Each row is a point on a landscape with many valleys, with its height.
A ball rolls from a point to the lowest of its 2 nearest points, and stops where none of them is lower. Distance is the straight distance between rows; heights are no part of it.
<722> height 676: [ -4  28  23  27  21  35  13 -47 -10  24  10   1  -9   7  16   4  -1  23
 -31  26  -4]
<361> height 393: [-19  28  14  -7 -35  11 -25  -3  14  20  -2  -2 -31  17 -27   7 -22 -13
 -15  13 -16]
<577> height 489: [ -4  25  33  48  27 -10  -7 -25 -10  36  17  -9   4  36 -10  21  25  -6
 -26  19 -17]
<941> height 490: [-32 -28 -15 -19 -43  -3 -46  31 -12  28  -7 -38  35 -28 -25  -9  14 -46
 -33  -2   0]
<75> height 773: [ 21  15  34  18  53   8  58 -73   4  39   0  -4 -37  44  29  -5  14  22
  -9   7 -27]
<582> height 473: [-20 -10   3 -23 -56 -13 -20  66 -32  19  -3 -54  31   0 -31 -18  10 -36
 -29  -9   4]
<192> height 327: [-12 -21 -38 -20 -12 -33 -27  17   4  13 -27 -29 -18 -33 -20 -22 -48 -46
  19  14   4]
<100> height 507: [ 12 -20 -14  18  17  17   3 -47  23   8  32  23 -33   7   8  13   1  41
  20 -19   2]
<625> height 431: [  5  44  63  11  32  38  38 -17   2  15  14  -1 -22  38   0  19  20  14
  30   8 -23]
<848> height 99: [-35  10   0   1 -23  14 -39   2  -9  16   8   0  17 -12  -7 -24 -10   9
 -15   1  10]
<503> height 353: [-18 -38 -58 -26 -28 -35 -14  45 -16  -9 -15  -7  -4 -19  -3 -29 -39 -18
  17  -8  14]
<917> height 281: [ -7 -17 -31   2 -17 -23 -47   6  38 -18  21  20 -10 -68   8 -21 -19   2
  14  23  12]
<881> height 549: [ -1  34  46   6  -1  -3   0  33 -15   3  17 -22   7  35 -33  15  27  25
   3 -32   5]
<749> height 414: [-20 -20 -13   0 -13 -11 -46  21 -26  -4   2  -3  39 -12 -33   4  21 -14
 -11 -22  30]
<847> height 305: [-27   5 -21 -10  -5   7 -36 -25  25  -9  -9  16 -10 -23   5  11 -16   4
  27  16 -18]
<177> height 591: [ -1  41  54  -6 -26 -23  16  73 -23 -21  28 -30  37  30 -12  -1  22  27
  -7 -42  20]
<663> height 304: [  8  60  62  10   5  21  18  27   6   6  22 -28 -12  41   8  30   5   5
  25  15 -31]
<58> height 502: [ -5  11  13  14 -14  27  22  34 -37  -2  35  -7   0  31   8  -4  -2  42
 -14 -19  25]
<460> height 443: [  6  -5  -7  42  17   3 -25 -37  -5  21  29  -4   5  25  -7  16  11  12
 -16   0   4]
<451> height 296: [ 13 -23 -23  24  35   1 -19 -19  16 -27  25  22   8 -35  16  20  19  32
  35  -1  14]
<702> height 317: [-22   4  -3 -36 -16  -8 -24  44 -18  16 -38 -11   2 -19 -29 -36 -16 -13
  18   1  -6]
<101> height 319: [ 18 -26   1  -1  14  56  15 -15 -32 -25   2  20 -26  13  30  31  26  24
  37 -33   4]
<474> height 248: [-21  -5 -18 -25 -14   8 -30  20  -3  -9 -20  10  -3 -20  -5 -11 -21  11
  21 -10   4]
<156> height 748: [ 14  30  50  34  40 -15  45 -55   3  47   8  -2 -31  45  14   4  12   4
 -55  14 -22]
<2> height 555: [  7   6  13  30  28 -11  13 -79  42  -4 -11  67 -26  -2   0  34  11  -8
 -17  36 -15]
<217> height 411: [ -2  22  28 -23  -9   4   5  64 -34 -28 -13  -7   1  42  12  19   9  18
  27 -52 -10]
<768> height 413: [  1  23  15 -33 -37  15   2  65 -30 -24 -19 -34  30  22 -17  -7 -17  -8
  -6 -23  12]
<292> height 246: [-40  10  22  13  -5   1 -48  -1 -14  25   3 -17  37  -9 -23  -3  16 -50
 -18  35   3]
<676> height 320: [ -7  24  21 -23 -13  18 -15  33   9  10  -8 -11 -31  21 -14  13 -23   3
  12 -23 -10]
<56> height 293: [-29  -8 -18  -6 -20 -24 -48  -8  28  25  -3 -14   3 -42 -20 -19 -29 -59
 -10  33   6]
<59> height 567: [ 17   0   7  11  29  29   8 -81  43 -22  -8  44 -22 -14  10  43  18  -1
  20  24 -15]
<669> height 311: [ -7 -30 -41 -45 -11   1   7  44 -24 -38 -44   3 -12   2  18  -9 -29 -18
  55 -28   3]
<812> height 704: [ 38 -13  -5  30  49   6  20 -60 -25  18  12 -11   7  -1  -9 -18  39  44
  -7  10  15]
<138> height 286: [ 13 -35 -54 -15 -20 -25 -34  44  22 -42   7  19  12 -64  12 -22 -13   5
  14   4  16]
<1018> height 422: [  1   5 -14 -28 -12   2 -31  31  12  19 -25 -44   9   5 -29  16 -30 -39
  -4  -2 -19]
<739> height 484: [ 11   8  29   2  16  24   7  18 -28  -9   0   7  -6  41  -9  17  23  30
  32 -36   2]
<828> height 193: [ -2   2 -15 -39 -10   1  35  90 -30 -41 -26  25  11  32  -4 -13 -11 -16
   1 -29  32]
<783> height 584: [ 10 -12  -7  50   7 -22 -37 -61  46   4  41  22  14 -38   3   5  10 -16
 -38  29  16]
<822> height 426: [-19 -10 -11  -3 -28   9  -5  53 -33  -5  18   8  10  10   1 -16 -17  12
 -25 -23  38]
<496> height 454: [  5   2  16   6  21  47  10 -51  -3  -7  -5  12 -30  22  20  42  17  13
  28 -11 -22]
<858> height 237: [  6 -31 -37  -8   4  11 -24   9   7 -42  -1  34  -3 -19  30  11   2  22
  51 -15   3]
<966> height 156: [  8 -39 -11 -13   3  43  -7  -4  -9 -41   0  40 -25  -3  43  22  11  -3
  72 -33   3]
<538> height 203: [ 17 -13 -38 -54 -22 -40  97  90 -21 -14 -60 -20   6  33   3 -50 -30 -33
   9 -32  -5]
<459> height 133: [  6 -18 -45 -61 -21  -9  70  87 -19 -36 -44  16   3  33   2 -19 -14 -30
  18 -22   6]
<1048> height 340: [ 19  15   9 -52 -31 -11  33  80 -22 -15 -50 -64  -5   4 -15 -14 -32 -24
   9 -24 -11]
<436> height 265: [ 14 -36 -63 -21 -16 -16  -7  52   7 -60  -7  51  32 -34  14 -20  -6   5
   0 -12  36]
<83> height 285: [ -2  23  29  35  38  -1  27 -61  27  39 -11  40  14  18   9   9   7  -3
 -51  42 -29]
<429> height 416: [  2 -34 -46 -40 -32 -26  20  43 -19  17 -48 -47  29 -30 -25 -63 -36 -20
   3 -13  -3]
<635> height 516: [-10  27  30  15  23  19  19 -56  14   2  -9  25 -32  33  12  47   2  -8
  -1  15 -29]
<204> height 356: [-28  10  -6 -29 -12  27 -12 -10  15  -4 -24   0 -34   4  10  11 -35 -19
  44  10 -27]
<602> height 761: [  8 -12   5  43   6   1 -13 -62  -2  45  32   4  15 -18 -20  -6  44   6
 -54  29  10]
<892> height 106: [-38  17  26  31   3  -8 -35 -36  20  36   4  15  36   6  -5   0   3 -45
 -34  38  -8]
<348> height 388: [-23  28  42  33   4  -2 -30   2 -33  29  21 -17  19  13 -10   4  25 -12
 -28   9   7]
<869> height 379: [  7  16   2 -53 -45 -21  35 102 -35 -29 -43 -32  33  21 -11 -26 -15 -19
 -22 -31   3]
<228> height 378: [  41  -15   -6   11   56  -35   74 -116   23   14  -26   25  -14    4
   18  -14   21    5  -35   55  -29]
<666> height 238: [ -4 -28 -47 -35 -17 -15  17  68 -10 -37 -22  51  21   3  -8 -34 -15 -11
   9 -17  45]
<1002> height 429: [-21  12  21 -17   5  42  10   2   7   7   7   6 -48  19  19  31 -10 -16
  54  -1 -24]
<517> height 716: [ 26  51  71  26  38  -5  47 -31  -5  25  18 -38 -28  44  28  18  17  27
 -28  -6 -23]
<165> height 655: [ 12  25  39  25  31  13  26  -7 -29  12  22 -25 -28  47  30  13  12  37
   0 -26  -6]
<1026> height 385: [ 12  -5 -15 -42 -12  12  -7  56 -10  -7 -43 -39 -11   6 -14  13 -40 -28
  14 -23  -4]
<186> height 382: [ -6 -24 -50 -41 -36 -26  23  75 -30  -3 -36 -12  10   4 -11 -45 -31 -16
   3 -12  -1]
<633> height 343: [  20   -4    7   36   39  -31   50 -101   35   19   -9   46   16    2
    7    1   19    7  -57   47  -23]
<370> height 381: [-28 -31 -43 -10 -39 -18 -17  50 -31 -12  10   5  27  -9  -7 -34 -19 -17
 -12  -7  42]
<322> height 337: [-11 -14 -18  23  10 -18 -47 -28  26 -23  22  12  33 -38  -6   8   9  10
  11   0  23]
<958> height 595: [ 47 -21 -12  22  47 -10  37 -98  43   1  25   9 -28 -25  17  -5  25  42
   6  20   0]
<355> height 731: [  0  -6 -21   7   4  37 -23  -2   0  -5  16  13   2 -35  19  13 -17  27
 -15  13  18]
<674> height 657: [ 32 -20 -15  28  28  17  15 -54  -9  -6  27  17  -7 -32  13 -24  25  64
  12  18  23]
<37> height 623: [ 35 -23  -9  31  37 -28  13 -86  18  -9  30   1  -4 -45   7 -27  35  58
  -4   5  21]
<692> height 339: [ -2  -3 -18   4  13  -9 -37 -31  69 -26   9  31 -21 -43  35  21 -10   2
  39  16 -23]
<497> height 713: [ -3  14   2  25  21  29 -17 -45  16  -4   9  21  -7 -28  25  10 -14  11
  -8  36   9]
<851> height 375: [-13 -18 -11  34   7  -9 -44 -18  -9   8  25  -3  34  -9 -21  11  19 -12
 -13   2  26]
<71> height 435: [-12  27  25  -5 -51 -10 -22  53 -23  12  11 -47   4  18 -21   1   1 -17
 -18   1 -18]
<49> height 802: [ 32 -10   8  19  49  28  35 -99  10  12  -5  10 -31  18  50   2  19  25
  13   9 -27]
<377> height 602: [ -4   0 -24  12  -2  11 -41 -20  43  14  15   9  20 -31 -17  18  -7 -18
 -21  43  -9]
<771> height 614: [ 10  37  35 -35 -56 -36  29 106 -12 -32  11 -35  13  21 -11  -2   4   9
   4 -32   5]
<45> height 578: [ 44  -9  -2  32  35   3   6 -78  64 -40  18  32 -10 -37  24  29  22  14
  24  32 -17]
<791> height 542: [-26  27  18  11  10  -5  -5 -58  28   6 -15  40 -13   7 -18  33  -1 -16
 -25  24 -15]
<802> height 444: [  1 -15 -22   0  -6  13 -23  10 -10 -10   2  12  24   3 -33  16  18  30
  -1 -31  15]
<482> height 355: [ -8 -13 -11 -29 -17  11   7  53 -36 -34 -24  21 -13  40  21   5  -7  -1
  46 -43   1]
<906> height 326: [-15  56  56   9 -26 -31 -15  46   0  21  32 -49  10  22  -5  18  17   2
 -17  -1 -29]
<289> height 452: [-10 -31 -27 -32 -38 -17 -20  31 -15  29 -31 -55  23 -40 -31 -43 -22 -51
 -18  -2   5]
<67> height 570: [ 22  -7  -4  48  21 -14   5 -86  35   2  29  29  -5 -26 -13   5  19  11
 -25  40   9]
<180> height 236: [-32 -20 -25   4 -33 -12 -53   6   0   4  19   4  16 -51  -2 -24  -7  -7
 -15  13  26]
<857> height 276: [  2 -41 -39 -40  -6   3  -7  32   8 -50 -24  36 -18 -39  32  -5 -19  -6
  67 -20   9]
<696> height 561: [ 20  -9  -7  33  40   3  26 -78  33  30  28  15 -28  14  -1  15   9  21
  -5  15  -3]
<535> height 740: [ 32 -13   1  30  54 -19  20 -87  -1  38  12  -4   8 -21 -18 -12  47  12
 -46  28  10]
<199> height 600: [ -1   3   2  22  14  40  19 -23 -32   7  24  -5   1   2  12  -8   2  56
 -13  -1  21]
<898> height 574: [ 15  24  47  12  -8  21  41  38 -30 -13  39 -18 -20  48  27   5   4  46
  12 -40   9]
<212> height 428: [ -6   7  12   5   9  29 -10  -5  19  19  18  18 -37  17  -3  15 -11  22
   6 -27   7]
<838> height 117: [-18  46  38   6   3  -4 -17  31   0  24   8 -26   3  40  -7  16  -1  -5
  11  12 -38]
<230> height 420: [  3  -4   1 -40 -57 -26  17  90 -36   7 -31 -64  45   0 -20 -40  -6 -34
 -31 -19  -8]
<806> height 498: [-14  -4  16 -44  -9  37  14  40 -12  -9 -13  -2 -51  10  15  24 -15 -26
  60 -27 -10]
<926> height 214: [-23  10  18  38  21 -20  -4 -73  33  27   7  38  34 -11  -6   9  21 -14
 -53  40  -9]
<961> height 593: [ -4  -8 -15  25 -12 -27 -58 -34  64 -12  21  12  25 -60  -5   6  -1 -37
 -19  44  -6]
<775> height 284: [ 22 -15 -10 -43  -9 -36  51  78 -28  -1 -63 -61  21   0 -14 -37 -43 -36
  -1 -42   2]

Where does a ball stop that starts at each point below?
<177>: <966>
<45>: <966>
<535>: <676>
<961>: <676>

Call two points neighbours if one is among the 2 nearest of the other. Go from one point of each pair to the other, from neighbour to neighbour, staying as low as possible. Name the highest point that can't be avoided.
<676> and <503>: <361>
<474> and <459>: <138>
<892> and <966>: <577>
